Each row is a point on a landscape with many valleys, with its height.
From any point a ball takes the steepest step (drop divided by distance) to one of its 6 nearest points. It stops when none of these is lower. Distance is the straight distance between rows; heights are no part of it.
Vagal: [-11  -6  -3  25   0 -32 -11  -6   9  16   6   2 -30  -8  33   8 -12  12
  -1  -7]  (h 453)
lamiv: [ -9 -13   0  10   1  13   8  -3   7   9   2 -12  -1   4   3   7  -5 -20
   2   5]  (h 776)
Bemuf: [ 16   7   6 -17 -14  26  33 -15   0 -18 -39  20  29 -19 -11 -30   2  15
   0 -57]  (h 417)
mupi: [ -3  -5   3  -5   1  33  21  -5  11  -7 -19 -10  24  -1  -5  -7   2 -21
   4 -18]  (h 589)
zif: [ -9   0  -5  18  -1  11  14 -23  21   5 -15   1   7 -16  16  -5 -10 -13
   1 -30]  (h 444)
Sez: [-14  -6  -6  30   1 -19  -6 -16  15  16  -1   5 -18 -13  33   5 -13   2
  -2 -20]  (h 370)
tiz: [  0 -11  -4 -21  11  40  20   3   2 -13 -10 -13  32  10 -11 -13  12 -31
  10  -3]  (h 642)
meko: [  1  -7   8  -3   4 -17 -20  17 -18  14  29 -10 -18  12 -21  18  -3   4
  -3  54]  (h 494)
Loten: [ 11  -9  -4 -40  21  48  24  14 -15 -25 -19  -4  48   7 -16 -30  24 -19
  12 -10]  (h 741)
Beni: [-11  -8  -2  21  -1   2  10 -14  14  13  -6  -4  -7  -7  20   6  -9 -12
   1 -13]  (h 412)
lonop: [  0 -14 -10  -3  17  15   3  12 -12  10  28 -16   3  15 -16   3  12 -30
   5  53]  (h 628)
Sapa: [ -1   7 -12  20  -7  10  18 -29  23  -4 -21   9  15 -27  13 -14  -6  -2
   1 -52]  (h 508)
Fofi: [-10   9   1  15  -6 -51 -30   4   7   8  10   8 -43  -4  32  14  -7  30
   1  -1]  (h 526)
dume: [ -3 -17  -5   1  13  16   7   8  -5   8  21 -18   3  12 -11   7   5 -28
   3  39]  (h 755)
kekub: [-14  -7  -3  27  -1  -8   4 -14  12  13  -4   0 -11  -8  27   8 -10  -8
   1 -14]  (h 219)
lov: [  7  -3   6 -29   7  43  25   5  -5 -19 -24  -3  41   3 -14 -21  13 -14
   5 -24]  (h 694)
Kad: [-11 -13   2  14   3   5   4   0   3  16   9 -12 -11   6   5  11  -4 -14
  -1  18]  (h 710)
Nufe: [ 14   5   4 -16 -11  30  30 -12  -1 -17 -37  16  30 -15 -11 -29   6  14
   1 -55]  (h 426)
Gavu: [ 14  -6   7 -34   5  47  30   4 -14 -23 -30   6  43   0 -19 -30  14  -2
   2 -31]  (h 627)
mopeb: [ -1  10  13   2 -13 -45 -30  13   0   5  14   1 -41   9  11  22  -8  30
  -4  19]  (h 560)
Punar: [  9   2   6 -16   5 -23 -32  22 -31   9  35  -4 -10  16 -32  13   3   4
  -3  69]  (h 514)
lumi: [ 12  -6  -2 -13  13 -13 -29  19 -34  12  38  -2  -6  14 -35   8  10  -8
   3  80]  (h 57)
Vek: [  8   0   6 -21  -1  39  27  -3   1 -17 -30   2  36  -4 -10 -18   8  -9
   4 -35]  (h 641)
Lapu: [  0  -6   0 -13   4  39  20  -1   6 -12 -18  -9  30   2  -8 -13   7 -26
   6 -13]  (h 623)
popos: [  2 -10  -1  -2  12  -5 -13  18 -23  14  31 -11 -10  14 -24  12   4  -9
   2  65]  (h 305)
dun: [  9  17 -15   7 -14   6  33 -32  19 -17 -22  27  26 -37   1 -30  -1  22
  -1 -72]  (h 528)
pomep: [ -2  21   7   7 -11 -54 -38  10   4   0  13   5 -42   6  14  21  -7  35
  -1  13]  (h 567)
gimuv: [  7  -4   1 -13  10 -14 -26  20 -33  12  37  -3  -7  14 -31  12   7  -3
  -2  75]  (h 397)
nuzin: [ 13   9   7 -23   6 -26 -44  23 -34   6  35   2  -6  16 -42  15   6   3
  -2  74]  (h 597)
maviz: [-12  -1 -14  33   1 -11   5 -23  23  11  -5   6  -6 -23  31  -2 -10  -2
  -2 -32]  (h 446)
Refa: [ -5   3 -13  24  -4   6  16 -30  25   1 -16   6   8 -24  19  -9  -8  -5
  -2 -47]  (h 480)
kisuf: [  6  12  18 -17 -10 -36 -41  23 -18   1  27  -2 -17  17 -27  24  -3  18
  -9  50]  (h 525)
Dagaz: [ 21 -12   5 -40  13  48  30  16 -32 -23 -33  16  46   2 -21 -38  23   6
  -2 -29]  (h 538)
vutu: [ -1   5  13   5  -7 -40 -27  10  -1   9  14   0 -38   9  10  20  -6  24
  -3  22]  (h 547)
fota: [ -9 -10   8  12   2 -14  -9   4  -3  18  13  -8 -23   6  10  16  -7   5
  -3  23]  (h 149)
zoz: [ 20  -6   8 -28 -10  37  38   1 -16 -18 -38  21  33 -10 -19 -32   9  18
  -4 -48]  (h 98)
mobov: [  2   5  15  -8  -5 -31 -34  20 -16   8  23  -5 -23  15 -19  22  -5  17
  -7  48]  (h 496)
pil: [ 23 -13   5 -38   5  44  34  14 -34 -20 -36  23  43   0 -23 -38  19  14
  -5 -35]  (h 452)
zanis: [ -9  -4  -7  27  -1   1  11 -21  20   8 -10   4   0 -16  24  -3 -11  -7
  -3 -31]  (h 405)
Bab: [-11  -5  -2  20  -3  10  12 -18  17   7 -14  -4   3 -12  16   1  -8 -15
   2 -22]  (h 445)
dodas: [  1  34   6  -1 -19 -55 -44  10   2  -8  11   6 -46  12  10  25  -7  38
  -6  14]  (h 598)
Sosan: [ 29 -18   0 -45  20  54  26  21 -45 -21 -29  25  49   6 -19 -42  29   9
  -4 -23]  (h 575)
vez: [  1 -10  -8 -20  17  39  17   8  -1 -11   5 -20  28  14 -12 -10  16 -39
  16  19]  (h 655)
fal: [  9  14  -7   4 -17  12  31 -29  19 -14 -29  22  26 -32   0 -28  -3  19
  -2 -69]  (h 511)
fuz: [  1  54  -5  -1 -25 -65 -53   9  11 -21  15  11 -46  12  12  22  -3  37
  -6   7]  (h 685)
Munu: [-10 -11   3  19   3   4   6  -6   7  13   3 -10  -7   1  11  11  -9 -12
  -3   4]  (h 803)
vov: [ 17 -10   4 -38  12  47  26  12 -23 -25 -30  11  48   7 -17 -33  21  -6
   5 -24]  (h 630)
Pove: [  6   1   6 -13  -7  33  27 -11   4 -17 -30   6  30 -12 -11 -19   5  -2
   3 -42]  (h 566)
vud: [-12 -12   0  21   1  -5   3  -6   9  15   3  -7 -13   0  18  11 -10 -11
  -2   1]  (h 743)
Naf: [ -3   0  -1   3  -5  24  22 -17  18  -5 -27   1  22 -14   4 -11  -2 -10
   1 -38]  (h 509)
namet: [  7  -9  -3 -29  17  47  19   7  -4 -19  -6 -10  39   9 -14 -19  19 -33
  15   0]  (h 657)
susa: [ -8   7 -22  31  -1  -5   9 -29  27   2 -10  12   9 -33  27 -13 -11   1
  -4 -52]  (h 626)
Nom: [  1  10 -12  14 -10   7  21 -32  26  -6 -22  12  18 -30  11 -19  -7   5
  -2 -59]  (h 534)
Zap: [ -8 -16  -1   5  10   9   6   6  -4  16  17 -14  -6  12  -5  13   3 -20
   0  34]  (h 682)
benat: [ -9  -8   9  16  -1 -21 -10   5   0  19  12  -6 -29   7  14  15  -7   4
  -5  17]  (h 456)
sadav: [ -3   2  13   5  -6 -37 -26  11  -6  11  16   0 -35  12   3  20  -6  24
  -6  26]  (h 522)
fafed: [ -9  -7  -3  11   0  25  18 -14  16   2 -12  -8  10  -3   6   0  -3 -21
   2 -17]  (h 551)
saf: [ -8 -15   6   7   4  -2  -3  10  -6  13  19 -12 -13  11  -4  17  -5  -9
  -2  34]  (h 527)
durad: [  1   5  -2   3  -7  24  23 -21  17  -9 -28   6  24 -16   2 -17  -1  -4
  -1 -49]  (h 512)
nol: [  3  19  13  -1 -16 -43 -39  17  -4  -1  15   2 -36  15  -3  28  -9  31
  -7  27]  (h 576)
Zet: [-12   1  -3  23  -2 -43 -21  -2   6  12   9   4 -40  -6  35  11 -13  24
   2  -7]  (h 495)
kat: [  9  13  13 -19  -3 -30 -40  22 -25   6  30  -1 -12  19 -35  19   0  12
  -7  61]  (h 533)
fim: [ -3   5  -8  19  -6  12  19 -25  21  -3 -18   5  14 -22  13 -10  -5  -8
   2 -45]  (h 482)
bem: [ -8 -12   1   3   5  24  15   1   6   5   1 -15  10   6  -2   2   1 -27
   4   7]  (h 679)
rebor: [ -2   3  -5  14  -4  18  19 -24  18  -2 -22   3  18 -18   9  -9  -8 -10
   1 -38]  (h 478)
Vos: [ -3 -15  -6  -3  11  23  13   6   0   6  11 -18  11  12  -8   2   5 -33
   8  27]  (h 691)
sosek: [ -1  39  -2   0 -21 -60 -48   9   9 -14  12  11 -50   8  20  16  -4  39
  -4   3]  (h 622)
viri: [ -9  -6   7  19  -1 -28 -12   1   1  18  12  -2 -32   0  19  15 -11  11
  -3  10]  (h 584)
kup: [-11 -13   1  24   1 -19  -6 -10   8  18   4  -3 -23  -6  26  10 -10   2
  -1  -2]  (h 532)
suko: [ 21 -13   0 -46  23  49  22  17 -32 -25 -27  12  52   7 -16 -37  27  -4
   5 -19]  (h 644)
vipo: [ -2   9  15  -4  -9 -36 -31  18 -12   7  19  -3 -30  15 -11  24  -6  23
  -7  38]  (h 513)
Nikam: [ -1  -6  11   3  -4 -23 -20  15 -13  15  21  -9 -24  13 -11  21  -6  11
  -5  40]  (h 458)
Zosu: [  6 -12 -14  -5  20   7  -1  11 -18   8  31 -15  -1  13 -21   2  14 -25
   8  68]  (h 553)
somig: [  6  46   3  -3 -25 -58 -48  10   4 -15  15  11 -44  15   4  26  -7  36
  -8  12]  (h 658)
led: [ -9 -14  -3   4   7  24  13   1   2   8  10 -17   7   8  -2   6   1 -29
   4  18]  (h 716)
gikid: [ 11  14  -2  -4 -12  18  31 -27  13 -16 -32  17  24 -27  -4 -26   0  12
   3 -62]  (h 497)
toti: [  7  30  17 -14 -17 -41 -48  21  -9  -4  21   4 -25  21 -25  28  -5  26
 -11  38]  (h 588)
bazat: [ 13  -6   3 -34  13  46  24   9 -13 -23 -24   2  45   6 -14 -23  18 -14
   9 -21]  (h 719)
lidim: [ -3 -12  -3  -6   7  30  17   5   6  -5  -2 -18  21  10  -9  -3   7 -31
   8  11]  (h 665)
tok: [  0 -11  -8 -12  14  35  17   5   0  -5   6 -20  24  12 -11  -4  11 -35
  10  17]  (h 656)
Vak: [-11 -16   5  12   3   0  -1   8   0  18  13 -13 -14   7   0  14  -6 -13
  -2  26]  (h 565)
rel: [-10  -9  -1   2   2  27  18  -7   9  -3  -9 -12  18   3  -3  -2  -1 -28
   5  -5]  (h 629)
gofab: [  5  13 -14  13 -10   9  24 -34  25 -12 -22  19  21 -34   7 -23  -6  11
  -4 -67]  (h 539)
pok: [-10  16  -7  14  -3 -58 -34   6   9   1  11   8 -43  -4  36  12  -8  37
   0  -6]  (h 561)
tosus: [  6  40  12 -10 -25 -51 -48  14  -1 -10  15   6 -36  17  -5  27  -7  34
  -9  22]  (h 659)
susi: [ -9  -9   8  11   2 -19 -10   8  -7  16  16  -7 -24  11   5  18  -8   7
  -2  29]  (h 354)
sedor: [ -3 -15   4   4   6  -6  -8  14 -11  17  21 -14 -13  10  -9  16  -2  -7
  -2  45]  (h 574)
neris: [-15  -1 -15  36   2 -16   0 -23  19  13  -4   8  -9 -22  36  -3 -11   0
  -2 -36]  (h 447)
Dimeb: [  0 -14  -5  -3  15   2  -3  13 -18  12  27 -12  -6  14 -16  12   5 -18
   2  56]  (h 606)
tubor: [ -6  10   2  11  -8 -47 -29   5   5   5  11   7 -43   2  27  16  -7  32
  -3   5]  (h 540)
denak: [ -2  13 -23  26  -7   1  18 -33  30  -7 -14  18  17 -39  18 -21  -8   6
  -5 -62]  (h 646)
fug: [  1 -13 -14 -14  19  30  13   5  -3  -5  16 -20  18  16 -15  -3  17 -40
  13  38]  (h 672)
nul: [-15   0  -7  25   2 -39 -19  -5  12  15   7   6 -33 -11  41   7 -10  20
   1 -16]  (h 457)

For each start below, name the point where the ball stops.
sosek: kekub
bem: kekub
tosus: fota
somig: kekub
toti: fota
lidim: kekub
kisuf: fota
